The views of a scene show one set of named points, each view turned or mirrored, and shifted as a whole, with a little noise and some points left out.

Scene 1
View 1
J36: [ 29  16  10 -27 -28  -3  -4  -5   4  27  11   9  -9   1 -14   2 -27 -28
 -24   3   6  -7]
J129: [ 12   6  -3 -11  -8  11   2  -6  -5   6  -7   3  19 -11  -6 -11 -11   6
  -1  -4  -8  -8]
J812: [  0  39 -24 -29 -13 -10  -6  -4  -9 -18 -10  18 -25 -14   6  -8   6 -32
   3 -26  14 -12]
J817: [  0   0  -6   2   2   1   9   6  -2  -8  -5  -9  15 -12   1 -16   5   0
   7   2   0  -3]
J733: [  4   9  -3  -9  -4  -7   6  -6  -2  -3   0   0   2  -4  -8 -13  -6 -20
  -4   1  12   3]
J183: [  8  19 -12 -13 -10   3  -3   5  -6  -3  -5   3   3 -17   7  -8  -2  -8
   2 -11  -1 -17]
J744: [ 17   4   5 -13 -13   4   3  -9   2  15   2   3  12  -3 -11  -8 -20  -9
 -14   5   2  -3]
J478: [  0  29 -15 -23  -7  -6   0  -8  -7 -16  -8  13 -14 -10  -2 -13   1 -25
   5 -19  14  -2]
J850: [ -1 -31  15  19  20  28  22 -21  -2   5 -15 -10  60  -4 -23 -27 -18  45
   4  14 -12  21]
J289: [ 12   3   2 -11  -7  15   2 -10  -2  12  -5   5  24  -8 -10 -10 -18   9
  -3  -1  -8  -6]
J953: [  3  25 -18 -15  -7  -2  -4  -6  -9 -12  -9  10  -4 -15   3  -9   4 -16
   4 -17   7 -12]
J180: [  4  -4  10  -1   0   8  12   6   3  -1  -2 -10  18  -9  -8 -17  -9  12
  10   2  -7   8]
J62: [ 12 -19  14   8  -1  19  10   0   3  17   0 -15  42  -8  -9 -16 -15  28
   0  13 -18   0]
J689: [  1  10 -11 -12   1  11   2 -28 -10  -4 -17  15  17  -7 -15 -18 -10  -1
  -8 -10   6   2]
J159: [ 15  11  -4 -14 -16  -5  -3  -2  -1  11   3   1  -1  -6  -3  -8 -10 -23
 -12   4   6  -9]
J101: [  1 -10  20  -1   7   9  21 -14   4   0  -4  -6  20   4 -26 -22 -21  11
   6   4   4  31]
J344: [  4   4 -14   1  -6  -3   0  10  -5  -2  -1  -9  12 -15  10 -11   7 -13
  -3   5   4 -16]
View 2
J289: [ -6  -8  24  -5  10  -8  16   3  -7  -2   2   1  15   1  -7  -2  13  -3
  10  16  10 -16]
J183: [-21 -10   1  -1  -7  -6  -5   6 -21  -9   4   3  18  -3  -8 -15  12   0
 -15  27  16 -15]
J953: [-16  -9  -1   1  -5   0 -18   9 -31  -6   0   6  17  -1  -7 -24  13   2
 -22  30  21  -7]
J129: [-10 -10  18  -5   7  -9  13   5  -8  -4   3   2  16   0  -8  -9  14  -1
   3  19  11 -17]
J812: [-28   1  -9   8  -6   4 -31   9 -47  -4  -4  13  19   4  -1 -31  12   5
 -40  40  30  -1]
J159: [-16   4  10  -1   0   6 -11   5 -22   1  -4   2   9  -4  -2   6   0  -4
 -19  17  13 -22]
J744: [ -9   2  24  -3  13   4   3   5 -15   4  -4  -1   9   2  -4   7   1  -5
  -4  13  10 -20]
J344: [ -7 -13  -4 -13 -12  -2  -9   7 -10 -12   7  -5  13 -13 -13 -11   3  -4
 -17  15  11 -27]
J478: [-17  -2   0   1   7   3 -24   8 -35  -4  -5   6  17   1  -5 -29  10   4
 -32  34  27  -4]
J180: [-13 -10  16  -6  23  -7  18   3  -5 -13   1  -9  20  -2 -13  -5   4  -1
  -1  16  10 -25]
J733: [ -2   0  10  -7  15   6 -15   7 -19   0  -2  -3  10  -3 -11 -10  -2  -1
 -22  17  15 -17]
J850: [ 35 -28  38 -27  45 -18  35   7  30  -8   7 -20  15  -2 -26 -19  11  -4
  33  -3   0 -20]
J817: [ -2 -17   3 -15   9  -6   0   8  -7 -16   6 -10  18 -11 -16 -20   4   1
 -14  15  11 -25]
J101: [ 12  -8  31 -15  56   0  16   9   4  -5  -7 -18  15   0 -20 -15  -3   2
  -2  10  10 -16]
J36: [-27  20  26  11   8  13  -4   2 -30  13 -12  10   4   5   5  27  -4  -6
 -14  19  12 -18]
View 3
J850: [ -5  25  22 -55   1 -15  -7 -41   8  -4  -7  54 -19 -22  24 -20  14  14
 -22 -38  -9 -12]
J478: [-11   2  -7  -1 -11  -4  14  18   1   2  12 -25  14  10 -12 -11 -21 -19
 -12  -2   4  23]
J817: [ -5  12   6 -24  14 -10  19   4   3   5  -1   2   1  -4   6  -5  -8   2
 -19 -12  -4   4]
J733: [  5   7   2 -13  -8  -7  20   9  -5   2  12  -6   3   0  -9 -10 -12  -9
 -19  -6   6   0]
J289: [ -2   5  -4 -13  -5   6   6  -2   4 -12   7  17   8 -16   2 -11  -4   3
 -15 -24 -10  -7]
J744: [ 10   5  -2  -9 -15   7  16   5  -5  -8  15  11   5 -16 -10 -10  -9   2
 -16 -16   0 -16]
J101: [ -2  22   8 -41 -15 -19  10 -18   4   0  14  32  -6  -5   4 -20  -6  -3
 -25 -26  16 -10]
J159: [ 12   0  -4  -3  -8   6  23  16  -6  -4  14  -4  10 -10 -15  -6 -13  -3
 -16  -5   1  -9]
J689: [-12   4  -1  -9 -18   8 -13 -11   4 -11  -1   0   1  -4  -3 -22   0 -12
 -10 -17 -14  16]
J344: [  4   4   5 -11  16  -1  25  14   0   6  -3 -11   6  -7   2   1  -8   5
 -14  -3 -10   4]
J62: [  1  14   7 -34  11  -2  12 -13   7  -7  -1  40  -1 -24  13  -7   1  21
 -19 -32 -12 -21]
J812: [-14  -2 -13  10 -10   2  16  27   2   0  14 -39  22  15 -17 -10 -26 -21
 -10   4   4  31]
J180: [ -8  15   4 -28   8 -10  21   0   6  -2   6  21   4 -10   8  -9 -12   8
 -22 -22   2  -5]
View 4
J478: [ 11  23   3  15  12  -4 -23 -26  -9 -11  -1  27  -8  -1  16  10   8  10
  17  -7  -4  22]
J129: [  6  -5  -8   3   5  -5 -17  -3  10  19   7  -8 -22   0  -6  12  15   3
 -15  10  -2   4]
J689: [ 13   8  11   6  15  -6 -17 -10  -4  -5  20   4 -31 -16   8   5   7   8
 -11   6  -4   4]
J817: [  2  10   0  10   9   2 -13  -2  16  20   1   3 -17  10  -3   3  19   3
  -3  14 -15  20]
J183: [  8  11 -11   8   4  -4 -13 -20   7   1  -2  11  -3   6   4  11  13   1
   5   1  -2   4]
J953: [ 12  19  -3  11  10  -3 -16 -26  -1 -10   1  18  -5   5  11   8  10   5
  13  -2  -5   9]
J36: [  8  -7 -18 -12 -24 -14 -10  -8   7   8  -7  37  -5 -37  17  12  -5  15
   1 -13  19   3]
J62: [ -3 -17  -7  -2  -1  -3 -10  18  26  41   7 -16 -32  -3 -16   9  19   3
 -31  20  -3   4]
J180: [ -2  -2   1   7   4  -2 -20   4  14  33   1  -2 -24   0  -5  10  16   5
 -10  11  -4  22]
J812: [ 14  29  -4  15  13  -5 -22 -40 -11 -22  -5  32   4   3  21  14   7   7
  28 -14  -1  17]
J344: [  1   6 -11   4   0  -1  -7  -9  17  11  -2  12  -5   6  -2   3  13   3
   0   6  -8   9]
J159: [  5   3 -10  -2  -8  -5  -6 -10  11   6  -5  28  -5 -14   8   4   5   9
   4  -2   1  11]
J101: [  1  -6  20   5   8  -3 -26  18   5  36  10   0 -48 -22  -1   6  13  13
 -20  13  -3  32]
J289: [  7  -8  -7   1   0  -8 -14  -2  10  15   8  -1 -24 -10   0  12  10   5
 -19   5   1  -1]

Which points are out of place in each view (at most two, in the order of its rows)? Write none if all are in place.
view 1 -> none
view 2 -> J180
view 3 -> J689
view 4 -> J129, J344
